Points on a hilly landscape, in no order, each with its height.
A climber steps from a point to the highest of its 2 nearest points, and stops where none of them is higher. Distance is the straight distance between rows; heights are no part of it.
j98 (h 105): [143 134 115  88 104  94 144 158 126  85 170 146 155 159 183 106 117 140
 120 189  93 158 125 123]
j654 (h 111): [127  86 112 124 158 159 135  66 123 124 110  77 149 146 134 124 119 128
  80 135 132 112 109 114]
j112 (h 363): [126 114  76 134 128 153  77 155 123 115 101 151 102 115 133 161  77  58
 155  86 127 106 136 167]
j887 (h 530): [119 112  81 113 147 127 144 131 154 128 106 122 135 151 179 132 120 112
 137 151 156 102 120 127]
j77 (h 217): [156 143 120 140 117 185 150 147 156 152 130 189 140 143  85 152 113 149
 137 132 168 156 137 125]
j417 (h 152): [161 181 103 112  67 108 130 141 100 119 127  75 125 114 174 112 144  57
 120 129 112 181 118 133]
j246 (h 502): [117 122 131 142 157 116 165 136 182 128 114 171 134 161  91 110 134 144
 201  98 175 112  87 129]
j322 (h 534): [117 135 114 158 150 135 181 145 147 162 101 181 148 139  98 110 140 139
 160  75 197 123  93 118]
j727 (h 229): [125 165 124 137 170 153  92 160 141 117 140 160 109 126 117  92 109 142
 180 140 126 148 118 194]
j888 (h 126): [137 100 192 104 137 104 152  78 143 110 140 111 168 151 120 137 113 171
  81 199 109 152 141  92]
j959 (h 157): [126  91 191  91  63  88 141 171 111  82 167 121 191 101  99 140 144 140
  99 177  74 165 117 128]
j754 (h 577): [107 173  96 143 106 123 175 169 164 164 103 169 115 165 142 131 146  92
 155 127 162 148  89 121]
j335 (h 134): [177 165  82 110  73 136 139 123  77  89 144  69 131 100 150 119 145  80
 127 130 113 159 148 130]
j379 (h 503): [143 172  91 154 102 151 196 180 131 172 128 174 138 152 122 133 108 136
 139 102 164 175 113 136]
j844 (h 342): [111 123 142 148 150 154  77  73 117 136 101  89 126  82 150 116 144 111
 160  94 121  93 112 153]
j595 (h 337): [136 108 136 123  84 152 190 172 117 129 170 161 128 153  60 154 101 193
 131 143 139 162 132  80]
j720 (h 280): [149 123 145 122 166  95 119 144 168  67 148 145  98 132 124 115 143 174
 145 158 129 108 137 115]
j671 (h 344): [150 133 162 125 116  95  74  98 113  54 144 110 145  47 130 102 190 144
 117 113  79  89 169 112]
j689 (h 432): [112 153  83 200 130 126 160 144 141 195 107 158 101 119 138 167 111  95
 104  66 202  74 146 134]
j267 (h 317): [135 127 130 137 133 135  76  73  93  96 152  90 101 102 194 149 116 143
 168 133  96 102 144 125]
j457 (h 76): [141 113 122  96 117 112 121 103 120  85 144 129 200 139 174  88 151 119
  61 131  66 121 120 116]
j828 (h 491): [ 78 121 169 118 189 146  99  96 135 169  96 108 141 119 122 134 158 162
 117 180 150 147 133 140]
j420 (h 192): [181 117 144 115 135 148 114 101 174  96 121 115 136 124  85 132 147 111
 134 135 140 135 124 128]
j987 (h 685): [103 131  91 126 166 143 169 187 156 169 106 177 150 160  96 116 111 131
 126 118 174 132 106 165]
j648 (h 497): [116 208  96 127  89  95 166 158 122 165 147 119  72 138 172 123 110  78
 123 168 143 170 135 113]
j141 (h 146): [169  86 108 114 101  94 111 122 124  67 160  94 118 137 154 135 127  97
  86  99 114  97 142 118]
j212 (h 252): [118 118 171 105 194  76 133 122 177 104 132 163 112 147 122 109 142 171
 136 172 136 104 140 117]
j677 (h 137): [141 107 185  96  77  69 175 184 136  80 172 129 179 123 145 125 143 140
 119 191  87 159 114 135]
j824 (h 169): [109 104  85 132 163 141 166 134 160 148  80 114 158 134 110 185 101  90
  89 131 203  98 147 129]
j557 (h 207): [119 125 165 122  83 107 168 145 120 105 143 165 150 145 161 128 123 161
 165 191  90 157  77 112]
j744 (h 168): [108 144 125 139 173 132 113  90  87 179 107 118  80 104 119 107 193 148
  82  81  96  91 179  65]
j314 (h 486): [161 132  94 152 133 123 141 142 153 124 118 186 129 140  98 138 146 139
 169  67 184 102 148  82]
j652 (h 106): [123  89 165  93 131 128 141 117 142 128 140 136 158 153 133 133 123 153
  98 200 106 143 114 110]
j198 (h 135): [128 135 123 105  39  89 163 204 105 113 160 132 132 129 141 150 126 102
 150 161  86 182 122 126]
j241 (h 214): [169 138 189 120 163  83  87 119 135  94 144 105 118 100 139 107 179 165
 104 161 118 135 168 118]
j471 (h 364): [152 155 106 179 100 120 152 144 139 136 104 163  87 127 148 179 137  94
 145  86 164  89 141  75]
j123 (h 635): [105 146  70 119 159 130 139 187 159 138 109 175 117 160 126 107 110 100
 154 118 166 116 127 156]
j454 (h 581): [119 101 226 129 105  95 130 131 125 123 165 123 132 100 117 147 137 188
 134 192  80 156 127  94]
j96 (h 260): [156 105 147 145 115 117  88 148 112  60 135 142  71 127 144 158  83 106
 168 105 115  96 161 147]
j195 (h 245): [119 105  94 139 121 147 109 145 127 163 105 119 124 126 158 195  90  43
  78  91 151  97 162 140]
j960 (h 265): [173 161  79 135  98 153 112 147 107 115 142  95 104 122 145 146  83  69
 124  97 125 123 142 155]
j573 (h 233): [183 115  82 174 111 130 139 167 123 131 149 177  95 130 140 160  59 102
 127  72 155  94 166 146]
j67 (h 477): [138 130 170 120 102 142 125 135 106 113 168  75 115 121 105 108 147 171
 138 151  87 170 134 145]
j366 (h 166): [135 169  79 127  80 125 118 112 110 152 116  85 122 111 184 134 130  38
 119 114 111 136 108 129]
j169 (h 429): [129 114 124 109 121 126  52 107 122  78 115 137 129  96 146 126 141  91
 149 120 100  93 135 139]
j264 (h 153): [136 141 134 119 131 124  87 147 174  92 113 177 128 121 102 106 134 134
 168 174 112 147 141 150]
j4 (h 442): [ 91 134 149 140 199 145  85 120 110 206 109  74 108 100  97 102 179 139
  96  82 126 140 147 152]
j65 (h 116): [188 148 110 120  77 174 132 135  99  98 142  88 130 111 122 131 124  99
 139 132 121 174 135 144]
j658 (h 237): [155 142  99 130  97 154  87 110  87  96 149  93 106 104 130 125  78  83
 133  60 104 119 134 164]
j767 (h 340): [ 97  94  80 151 173 125 155 141 119 132  93 162 128 151 146 155  93 149
 162  86 187  57 136 105]
j801 (h 219): [106  80  88 120 135 144 114 141 126 138  80  84 135 111 141 181 114  51
  89  86 167  85 131 152]
j713 (h 416): [ 86 107 148 147 137 143 167 165 143 156 145 181 117 173  72 120 107 178
 150 119 147 151  85 125]
j797 (h 179): [123 106  81 126  92 136 101 110 108 132  96 107 136 121 172 153 130  56
 123  92 105 114 114 131]
j351 (h 384): [124 141 109 148 157 153 158 150 118 137 153 169 123 166 121  84 105 191
 164 106 159 116 104 136]
j909 (h 109): [142 122 125 115 182 143 116  77 158 125  99 126 145 113  92 180 111 117
 115 149 151 100 153  91]
j735 (h 452): [127 133 168  85  60 131 134 129  65  97 165 102 156 100  78 101 193 168
  93 150  75 147 134 124]
j694 (h 202): [140 105 139 103 108 125 127 103 148 122 114 109 180 143 112 132 173  97
  92 150 118 152  91 121]
j646 (h 186): [104 105 134 113 114 130 150 140 152 142 102 115 154 160 135 130 137  94
 106 162 105 170  80 136]
j810 (h 367): [103 108  77 143 134 120 146 157 123 149 107 173 119 157 146 167  95 106
 133  75 177  68 143 121]
j618 (h 227): [147 110 147 107 125 125 108  76 144  97 110 112 153 114  98 112 177 115
  97 120 100 112 119 115]
j614 (h 434): [101 118 176 155 145 157 152 137 145 169 145 168 118 147  70 114  85 205
 151 144 146 138 115 143]
j280 (h 447): [162 151 101 145  94  89 162 163 150 124 117 167 109 126  89 123 178 122
 148  88 179 128 151  74]
j409 (h 467): [101 112 116 110 112 117  37  89  83  96 102 146 137 115 129 131 132  85
 129  82  83  62 148 135]
j599 (h 441): [139 118  87 154 158 146 171 136 162 162  98 126 138 109 128 156  99  74
 113  91 165 115 107 193]
j877 (h 270): [119 152 115 119 163 129  79 143 126  86 168 117  87 140 162  98  74 141
 174 121 115 120 146 164]
j282 (h 478): [101 107 165  87  67 121 123 120  69 125 174 100 150 113  94 100 154 165
  98 139  43 165 116 107]
j697 (h 151): [111 111 125 103  63 128 147 177 134 132 153 138 125 143 116 151  96 143
 136 169  88 172 107 125]
j19 (h 428): [ 96 106  97 146 142 167 125 128 106 135 104 103 136 113 157 174  61 101
 158  96 159  82 121 177]
j670 (h 96): [146 124 140 104 134 102  99  95 110  79 160 100 168 106 168  97 153 149
  87 138  93  96 135 111]
j561 (h 110): [139 126 169 152 195 119  79  65 155 136 104 107  95  85  72 139 137 118
 122 113 140 127 155 117]
j452 (h 630): [123 106 227 124 123  95 148 123 156 134 136 136 132 108  77 168 148 187
 152 192 115 160 127  88]
j305 (h 470): [128 199  68 155 105 116 181 172 102 171 121 164 103 138 133 107  97 104
 171  78 162 161 119 123]
j722 (h 471): [ 93 125 139 144 162 155 188 128 162 145 111 149 149 149 102 123 123 176
 169 128 182 128  76 164]
j402 (h 129): [167 112 171 131 105 164 135 115 141 133 142 101 147 133  54 118 119 140
 114 127 115 178  98 164]
j910 (h 322): [156 112 124 153  82 149  96 148 118 130 115 141 103 130 131 183  69  57
 117  69 130 107 154 170]
j395 (h 597): [101 167 131 139  57  59 192 184 125 142 133 170 154 146 176 135 162 131
 124 158 119 169 112  77]
j559 (h 113): [152 134 150 123 146 171 118 105 132 142 144 101 136 118  50  87 139 133
  91  91 110 148 114 164]
j321 (h 462): [ 62 132 172 103 164 150  81 120  98 204 110  96 120 129  98  85 179 164
  81 107  99 161 146 132]
j42 (h 279): [151 105  94 164 120 149 134 147 142 156 112 150 115 126 122 184  70  75
  89  89 164  92 166 144]
j672 (h 584): [ 57 157 101 155  81 118 167 176 106 208 111 159 133 166 126 113 151 129
 140  86 183 165 103  89]
j894 (h 180): [124 143 149 120 171 119  88  60  96 160 121 106 120 103 119 106 195 159
  81 104  97 113 172  78]
j339 (h 513): [ 57 118 146 107 193 116  77  97 105 163 102  82 120  98 156 102 171 154
 105 122 125  99 159 131]
j248 (h 783): [151  90 180 125  80  98 187 163 148  98 136 159 145 120  79 174 149 147
 140 190 126 162 122  92]
j437 (h 148): [142 125 131 162 175 122  49 112 105 168 138  85  70  93 145 110 147 133
 134  74  97 115 152 129]
j393 (h 309): [117 126 163 134 125  91  52  88 115 106 108 141 123  69 124 107 177 128
 118  94  70  63 159 108]
j277 (h 421): [127 138 197 102  95  96 129 129  73  86 170 105 185  82 114  88 209 161
  90 141  74 142 135 124]
j596 (h 231): [120 105 192 101 159  73 103 126 164 110 132 149 123 136 124 103 148 162
 125 184  99 147 123 111]
j847 (h 295): [144 118 140 152  96 136  97 135 104  98 110 160  84 127 167 193  74  99
 191 104 115  95 127 138]
j434 (h 306): [119 130 199 143 149 151 117 102 150 140 128 104 110 119 119 111 156 167
 147 143 115 160  81 153]
j985 (h 60): [144 138  99  94  94 118 145 117  96 117 129  96 172 145 190  98 147  94
  84 139  85 143 106 105]
j433 (h 398): [146 170  43 117 109  89 148 179 124 106 152 162  99 146 185 117 125 113
 144 123 148 117 172  88]
j558 (h 564): [107 157  98 172 115 125 185 167 112 211 109 174 153 140  97 106 151 121
 145  64 197 160 103 128]
j698 (h 121): [187 149 114 152 106 184 158 122 123 116 151  97 138 138 125 125  92 126
 137 127 133 159 102 162]
j116 (h 412): [156 143 108 119 106 102 157 158 164 118 105 181 116 147  97 144 159 112
 131 143 166 125 150  80]
j8 (h 390): [ 83 128 130 122 132 136 158 135 137 139 129 174 140 169 150 111 152 176
 186 156 153 131  86 103]
j416 (h 156): [128 122 148 156 166 137  81  94  90 168 122  89  56  91 111 106 161 145
 102  55 107  99 171 102]
j804 (h 30): [173 133 116 111 109 108 121 113 132 121 117 118 174 108 172 157 156  69
  69 136 116 129 149  90]
j983 (h 313): [100  90  96 152 169 147 180 128 153 138  92 150 141 159 129 147 121 149
 151 123 197  88 118 106]
j998 (h 69): [ 85 142 189 121 186 110 109  62 127 184  79  94 129  95  73 119 195 127
 114 106 118 147 127 109]
j200 (h 281): [129 118 105 145 194 163 146 107 141 137 115 166 142 142 108 135  88 177
 156 109 189  93 141 122]
j520 (h 643): [169 143  94 149 120 142 129 162 175  93 120 138 109 133 121 144 118  95
 155 110 133 132 117 162]
j173 (h 535): [ 68 175 117 105 153 172  94 106  74 175 134  75 128 120 120  82 142 151
 119  97 105 135 113 167]
j193 (h 172): [168 103 130 109  83  77  80 125  98  45 142 101 122 113 152 143 127 100
 123  90  85  86 159 125]
j483 (h 571): [164 135 137 110 186 157  78  86 154 126 122 111 128 116  70 124 104 123
  93 112 148 126 159 155]
j554 (h 379): [152 141  92 116  95 109  74 132 125  65 130 130 131  96 175 142 128  75
 175 153  94 119 151 135]
j199 (h 262): [135 117 148 107 100 169 123  89  97 142 155 103 152 144 134 133 119 167
 115 169  96 167 138 120]
j542 (h 500): [117 105 136 123 218 147 110  77 151 135 106 109 139 116  69 122  90 116
  87  98 160 114 151 175]
j850 (h 663): [148 124 137 110 175 163 120 129 165 139 136 143 142 144  67 119 104 126
 115 137 156 146 141 167]
j764 (h 359): [140 146  67 114 113  85 125 157 122  93 135 166 114 149 181 155 101 100
 158 133 108 100 152 105]
j213 (h 446): [101  90 144 125 210 126  74 116 135 138 117  99 104 112 106 131 101 122
 110 102 147  79 153 165]
j872 (h 107): [162 141 128  98  84  92 160 191 150  91 136 163 135 132 124 133 156 120
 131 173 123 162 137 117]
j279 (h 396): [116 104 108 141 173 148 137 130 155 148 107 104 164 107  95 133  95 103
 117  93 171 104  99 230]
j49 (h 80): [157 113 119 110 149 113 134 101 177 122  92 147 142 129 115 155 138  82
 100 158 154 117 144  90]
j638 (h 120): [162  79 130 108 130  93 110  97 120  68 161 108 151 121 173 136 123 127
  78 115 100  72 134 105]
j257 (h 247): [171 136 109 125 112 131 169 137 139  88 138 137 117 148 152 149 128 133
 144 161 144 129 145 112]
j733 (h 401): [144 106  86 133 111 153  56 146 117 114 122 136 107 126  85 128  91  64
 112  50 104 104 146 164]
j222 (h 400): [ 71 140  91 185 115  96 158 178 120 178 115 172  83 139 145 162  89 103
 121  61 195  73 154 143]
j301 (h 487): [120 129 171 154 166 179 123 110 129 199 144 100 129 120 110 100  95 163
 104 136 138 155 122 190]
j503 (h 239): [107 120 138  87 141 141  98  73 108 136 137 100 164 124 131  70 163 164
  81 134  85 131 122 118]
j37 (h 617): [180 115 143 109  98 106 178 145 175 114 134 118 125 148  77 141 158  97
 111 156 137 172 110 120]
j565 (h 540): [120 143  97 164 127 124 180 151 165 159  87 135 110 139 153 158 137  86
 140 124 178 118  87 128]
j756 (h 272): [ 90 142 172 117 108 133 137  92  86 141 139 111 118 112 103  81 202 175
  96 110  50 133 109 109]
j527 (h 122): [142 110 159  84 101  88 141 151 124  83 168 114 175 138 167  91 134 152
  91 171  76 149 101 134]
j822 (h 512): [ 90 144 139 141 174 180 103  99  91 198 145  78 135 121 124  98 120 150
 106 113 145 154 129 185]
j992 (h 440): [158 144 143 113  77 147 157 147 110  96 165 109 120 136 136 126 112 157
 159 158 105 184 110 157]
j895 (h 84): [142 118 121  89 153 111 108 138 156  86 147 143 157 146 177 115 135 140
 103 170 111 117 132 119]
j702 (h 216): [136 127  78 106 103 144  67 102  64  97 142 103 114 122 159 145 113  90
 140  84  85  96 145 133]
j812 (h 39): [176 124 103 137  85 110 137 127 148 128 113 119 116 129 168 172 152  74
  98 142 135 123 132  96]
j762 (h 220): [172 116 116 162 110 123 127 155 127  91 156 152  89 128 123 158  70 131
 157  91 145  88 159 125]
j303 (h 241): [105 116 105 119 122 123 152 113 116 102 109 115 151 136 193 120 124 107
 156 158 102 125  72 149]
j890 (h 133): [139 126 142 155 170 159  67 106 103 164 155  93  89  93 135 123  89 151
 110  70 116 102 159 169]
j955 (h 177): [151 118 139 172 166 183 122  76 129 141 136 102 121 110 132 130  97 165
 124 106 156 129 131 168]
j309 (h 380): [132 153 119 124  88  97 173 190 143 156 121 171 121 176  93 126 146 138
 120 129 166 163 129  61]
j859 (h 182): [121 109 125 131 127 153  81  66  85 123 133  83 111 121 130 124 108 136
 112  88 111  80 135 133]
j511 (h 539): [115 169  95 200 109 135 211 170 125 218 112 171 125 142 122 121 123 122
 110  91 184 148 113 139]
j425 (h 360): [128 113 121 127 103 137 195 165 146 144 143 159 132 189  73 131 117 160
 105 142 146 165 132  78]
j593 (h 147): [171 139 106 161 142 190 154 107 134 132 143 141 130 134 136 138  75 144
 159 116 158 132 120 156]
j528 (h 507): [134 100 170 107  59 139 134 138  98 116 177  79 145 114  98 140 132 150
 127 161  76 177 106 130]
j798 (h 50): [130 159 104  87  85 111 130  98  64  94 129 114 182 106 177  71 159 108
 110 120  60 120 101 110]
j231 (h 198): [114  87 103 117 133 141  87 109 124 127 107 105 142 125 132 157 124  67
 109  72 127  80 125 146]
j148 (h 475): [ 98 119  84 129 150 168 163 130 130 134  92 110 144 146 168 146  84 112
 143 125 177 100 116 163]
j478 (h 95): [127 114 155 119 170 123  71  52 129 123 100  99 103  95  94 126 156 127
 123  94 115  89 142 100]
j106 (h 399): [164 161 110 133 108 145 145 110  94  95 154  94 130 129 160 122 106 148
 189 157 111 150 126 136]
j944 (h 194): [128 166 132  83 126 110  89 131  99 105 150 115 138 120 165  74 125 143
 159 170  72 159 139 150]
j403 (h 238): [144 121 140 132 137 165 110  76 116 116 142  90 141 136 165 129 130 182
 117 176 118 137 145 116]
j563 (h 165): [114  63 149 133 135 154  90  70  83 125 119  91 124 138 136 159  93 117
  99  70 125  65 141 130]
j215 (h 325): [113 123  90 116 138 102 104 168 122  88 140 155  95 138 186 137  82  86
 169 124 106  84 142 137]
j225 (h 466): [104 214  58 152 105 120 183 163 119 179 138 151  83 152 161 117 105  93
 150 127 153 166 124 113]
j44 (h 246): [167 146 117 156 154 174 168 110 139 143 126 167 142 152  71 127 101 177
 141 117 178 126 130 110]
j972 (h 206): [135 113 162 148 171 182 125  70 129 158 132 107 135 127 127 133 107 176
 124 155 147 144 148 123]
j787 (h 136): [146  85 137 137 152 141 124  84 126 105 122 103 120 134 138 160  90 114
  97 113 138  97 131 109]
j696 (h 541): [113 200  73 125  94  62 166 153 113 142 138 168 126 136 205 117 161 120
 140 148 142 129 145  53]
j492 (h 501): [ 97  60 164 103 129 110  48  87  98 115  99 128 122 112 106 152 124  96
 106  78  97  73 156 128]
j984 (h 208): [113 124 197 118 150 130 125  74  90 184 120  83 121 122  93 111 174 172
  73 123  89 164 138  87]
j319 (h 143): [128  88 165 143 118 179 141 132 138 178 144 119 146 148  72 134  79 135
  98 124 117 163  84 172]
j751 (h 695): [124  93 187 124  91 111 154 140 153 133 126 177 141 114  65 185 124 163
 150 192 106 147 117  72]
j668 (h 181): [ 96 135 135  83 111 142 105 126 107 127 149 110 154 152 146 100 120 125
 134 172  83 161 102 152]
j352 (h 264): [121 117 107 119 141 136 105  89 116 109 116 115 140 121 213 129 107 104
 156 151 110  98 103 155]
j30 (h 127): [146 125 145  97  93 112 104 167 152  72 138 171 152 126 101 120 154 132
 141 188 105 160 158 141]
j603 (h 163): [127  93 132 130  51 125 198 168 134 132 157 119 122 160 123 152  95 113
 116 167  89 183  88 127]
j269 (h 199): [128 145  85 108 104 165 110  69  61 113 146  85 124 122 146 105 124 110
 124  71  89  94 110 127]
j318 (h 130): [151 127 191 148 195 129 117  75 172 148 114 123 110 101  59 128 119 132
 138 124 147 150 132 142]
j35 (h 392): [ 83 136 102 149 155 179  89 103 113 142 111  98 137  88 142 147  83 122
 168  99 146  93 131 196]
j900 (h 324): [130 132 162 163 157 150  84  85 141 136 116  88 103 104 138 111 142 130
 164 117 112 133  86 163]
j170 (h 625): [ 81 132 117 136  76  92 178 177 136 176 111 177 137 179 145 148 148 131
 109 166 132 156 105  87]
j818 (h 365): [104 104 139 144 154 170  68  97 118 132  94 107 133  90 128 155 108 106
 154  78 139  82 105 187]
j738 (h 92): [138  86 152 119 113 113 191 136 142 125 145 147 156 186 136 133 124 172
 114 193 128 149 122  83]
j110 (h 318): [166 124 134 143 140 106 137 138 166  68 139 157  94 134  97 114 137 173
 176 111 152  89 147 105]
j723 (h 282): [114 156 178 136 113 131 115 124  93 156 135  93  94  93 115  69 195 160
 121  95  71 164  98 126]
j517 (h 74): [164 113 132 122 109  92 192 131 156 112 123 137 159 156 150 142 131 128
  83 183 130 146 135  79]
j500 (h 310): [126 110 160 121 107 153 147 151 132 130 158 144 130 148  92 139 105 204
 134 176 120 163 143 109]
j229 (h 476): [120 151  74 101 101 106 135 163 121 129 122 201 145 160 142 105 157 141
 169 130 153 140 136  69]
j889 (h 223): [112 120 172 114 157 133  96  82 114 153 147  83 108 135 129  83 149 173
  89 145  96 161 128 123]
j687 (h 444): [ 94 120 171 151 201 130 183 124 151 160 114 123 113 142 111 117 117 192
 143 140 174 122  95 160]
j880 (h 81): [114 138 176 104 187 100  82  45 134 138  89 102 145  97 104 121 173 121
 114 137 121 124 139  96]
j20 (h 490): [119 135 105 186 132 139 168 152 149 157  84 117 121 113 151 162 116  67
 108  99 186 108 106 161]
j97 (h 371): [ 96 141 119 142 147 163 142 118 126 125 120 168 133 140 170 123 111 162
 200 157 152 123  92 113]
j813 (h 196): [136 151 159 130 161 143 113  72 100 181 122  87 102 102  80 111 173 156
  85  91 116 162 155  82]
j831 (h 138): [138 114 107 130 189 153 152  98 160 143  79 133 146 121  83 161  87 114
 123 134 185 117 152 121]
j725 (h 195): [ 99 102  84 106 157 155 132 142 149 150  87  84 156 145 107 156 108  71
  69 115 172 108 145 162]
j408 (h 57): [165 113 104 134 113 142 152 130 167 133 103 124 132 149 128 149 143  89
  88 141 159 131 129 119]
j695 (h 124): [141 154 123 114  59  90 188 200 139 118 149 135 103 152 129 145 148 121
 134 165 122 181 124 115]
j533 (h 293): [117 146  76 109 165 115 111 142 124  92 149 137 102 150 181  95  82 129
 192 146 107 110 123 136]
j353 (h 267): [122 147  98 146 121  98 187 130 164 165  81 161 127 151 154 154 170 109
 104 149 180 111 137  57]
j684 (h 297): [178 111 128 133 117 132 136 106 140  62 152 103 112 122 139 145 134 145
 135 150 135 111 142 116]
j205 (h 250): [129 164  95 139 178 136  85 145 128 120 150 150  92 113 138 111  69 118
 185 111 113 111 137 183]
j589 (h 204): [140 139 176  90 122 104  81  91 131 106 117 132 182  93 105  93 193 121
 109 138  88 128 121 122]
j789 (h 422): [104 130 155 147 222 138  67 115 124 188 103  87 116  69 101 101 139 141
 109  73 150 119 147 178]
j613 (h 185): [164 125 198  94 156  77 101  89 135 105 154 105 147 107  93 121 158 167
  88 163 104 155 156  99]
j582 (h 459): [ 93 141 158 167 169 164 151 155 131 187 159 139 133 125 114 107  90 186
 148 146 141 152 105 193]
j971 (h 366): [117 102 126 136 193 129 123 155 165 113 104 145 139 103  91 135  80 103
 147  95 166  72 128 204]
j809 (h 409): [114 106 129 133 181 124  88 132 163 108 114 132 106 140 113 121  98 124
 134 112 150  85 129 175]
j934 (h 557): [ 51 151 114 135 163 174  91 103  88 174 103  86  88  97 133  79 171 143
 127  64 110 104 118 172]
j216 (h 285): [116 129 183 136 119 167 111 118 123 167 161 107 128 130  97 145 100 184
 111 166 107 181 146 133]
j84 (h 210): [117 164 134 118 138 144  77 129 129 114 159 127 103 109 120  86 124 149
 159 152  80 162 136 174]
j16 (h 531): [ 77 113 137 103 173 149 102 116 162 139 110 148 145 145 129 129 126 161
 145 176 146 127 133 147]
j61 (h 158): [170 136 184 135 157 122 149 107 180 106 126 132 110 124  46 142 123 128
 146 148 153 140 114 122]
j795 (h 570): [111 203 109 137  52  50 191 176  99 135 158 147 104 136 176 113 172 138
 121 159 136 159 137  68]
j778 (h 176): [133 128 172 106 136 126  66 115 155 111 103 145 146  91 108 117 171 125
 147 167 110 149 130 147]
j957 (h 580): [102 125  89 108 164 145 132 150 157 113 116 156 133 161 140 115 120 139
 146 152 152 114 125 145]
j137 (h 692): [165  96 164 100  58 117 179 168 142 103 146 112 125 125  65 158 137 130
 125 171 128 165 125 113]
j209 (h 167): [110 125 124 106 127 168  99 107 121 127 129 109 141 139 129 109 125 124
 123 135 116 150  95 165]
j86 (h 240): [160 135 118 117 128  83 125 158 140  38 162 143 105 124 156 107 144 148
 145 161 108 107 154 128]
j51 (h 249): [ 75 160 110 169  98  96 182 129 152 201 100 159 112 156 137 134 173 120
  89 163 187 143 123  63]
j462 (h 178): [145 111 158  95  66 110 136 149 142 106 138 131 175 123 118 137 155 102
  84 166  89 168 115 118]
j977 (h 53): [172 116 140 107 117 103 154 116 156 103 117 126 202 135 163 139 144 107
  59 169 114 135 130  82]
j14 (h 536): [112 222  94 152  85  67 175 165 110 127 163 135  64 120 170  99 132 107
 143 145 147 136 155  83]
j925 (h 224): [111 108 143 129 124 135 155 124 123 121 121 131 159 150 181 136 128 141
 154 194 114 150  62 129]
j706 (h 403): [ 89 126 120 131 117 133 155 160 123 147 130 175 136 184  98  97 126 198
 175 123 149 138  89 105]
j306 (h 464): [113  80 159 122 146 126  39 110 133 123  99 142 102 108  88 154  80 102
 129  85 119  90 164 160]
j933 (h 174): [102  67 136 130  98 134 188 158 139 148 130 107 156 175 125 140 100 122
  97 168 108 178  76 125]
j460 (h 385): [146 142 182 122 120  92 110 126  87  65 155  93 179  54 132  83 219 148
  95 127  93 112 161 119]
j465 (h 750): [123 132 119 127 188 158 139 167 175 154 130 172 151 123  79 113  96 142
 120 122 171 132 120 194]
j657 (h 289): [109 127  93 169 143 117 201 138 145 161  73 152 141 170 132 137 142 123
 128 113 207 110 106  68]
j374 (h 737): [144 132  90 122 133 115 116 134 161  86 111 131 110 134 153 120 132  92
 168 117 114 125  99 155]
j95 (h 483): [ 73 118 166  99 182 141  85 108 109 195 116  97 140 104 137 104 179 149
  98 159 114 155 154 112]
j333 (h 430): [134  90 136 139 134 137  47 125 121 103 129 128  90 105  78 123 105  93
 119  62 104  93 150 178]
j574 (h 155): [166 110 185  97 138  79 144 108 133  73 151 112 169 124 121 118 154 156
  86 182 110 138 140 109]
j975 (h 288): [100 102 122 125 134 128  76  92  93 105 117 121 123 124 198 163  89 123
 156 131 113  78 124 140]
j291 (h 296): [171 171  73 136  93 116 123 159 121 114 149 111  95 118 163 146 107  65
 139 136 127 140 153 124]
j805 (h 355): [163 131 110 139 113 156 115  96 108  95 146  89 121 111 168 147  97 125
 150 125 123 114 127 126]
j293 (h 553): [177 139  97 170 129 139 156 151 159 112 109 170 118 134 109 144 118 116
 154 101 168  98 121 133]
j825 (h 248): [182 122 162 129 141 114  94  90 124  79 161  91 109  90 152 128 151 157
 135 153 117 107 161 114]
j940 (h 542): [ 99  94 186 124  76 110 135 150 126 123 184 104 137 101 121 146 125 185
 142 195  78 155 112 139]
j367 (h 354): [135 125 107 148 153 125 142 143 161  99 150 153  93 150 120 106 109 161
 173 105 141  91 116 128]
j476 (h 330): [136 141  96 163  91 121 127 169 132 126 118 164  91 129 164 191  95  81
 176  95 142  99 144 121]
j547 (h 292): [113 125 186 142 140 151  88 127 114 164 140  80 105 104 109  92 164 148
 132 113  98 182  87 155]
j912 (h 335): [164 182  98 128  87  66 119 164 106  82 132 116 126  93 193 148 131  56
 156 146 103 121 151 122]
j868 (h 537): [ 60 151 115 111 163 126  77 110  89 162 115  98 110  94 152  80 180 146
 122  94  98  84 131 140]
j82 (h 509): [124 171  85 127  97  93 152 172 141 123 119 194 152 142 180 132 160 111
 143 147 126 135 144  77]
j373 (h 154): [117 109 131 122 121 186 157 133 125 153 126 113 149 158 110 122  99 128
 129 142 124 175  87 179]
j958 (h 603): [ 72 171  98 144  74  93 184 165 126 184 103 176 105 173 144 129 156 109
 144 140 149 160  96  93]
j250 (h 203): [165 124 118 116 109  73  91 142 105  39 167 118 111 107 187 116 112 128
 151 136  88  91 149 137]
j85 (h 193): [126 112 143 138 136 177 161 154 147 186 110 173 154 139  51 165  93 135
 140 149 163 157 110 149]
j6 (h 453): [ 83 141  61 116 131 116 158 173 113 155 119 175 140 182 162  99 119 136
 172 118 163 143 123  97]
j56 (h 431): [107 145  43 106 135 105 137 173 103 137 142 169 114 184 171 111 109 124
 153 115 155  97 145  84]
j375 (h 255): [126 134 140  92  95 141 135  78 100 105 143  93 141 136 121  86 176 163
 101 124  85 129 118 108]
j390 (h 395): [140 170  90 189 104 120 155 129 151 171 105 166  90 127 128 155 143  98
 111  76 195 111 135  89]

Where does a climber stop that starts at each point below?
j563: j492
j671: j248
j319: j170
j215: j170
j593: j374
j723: j465
j110: j934
j437: j465
j804: j684
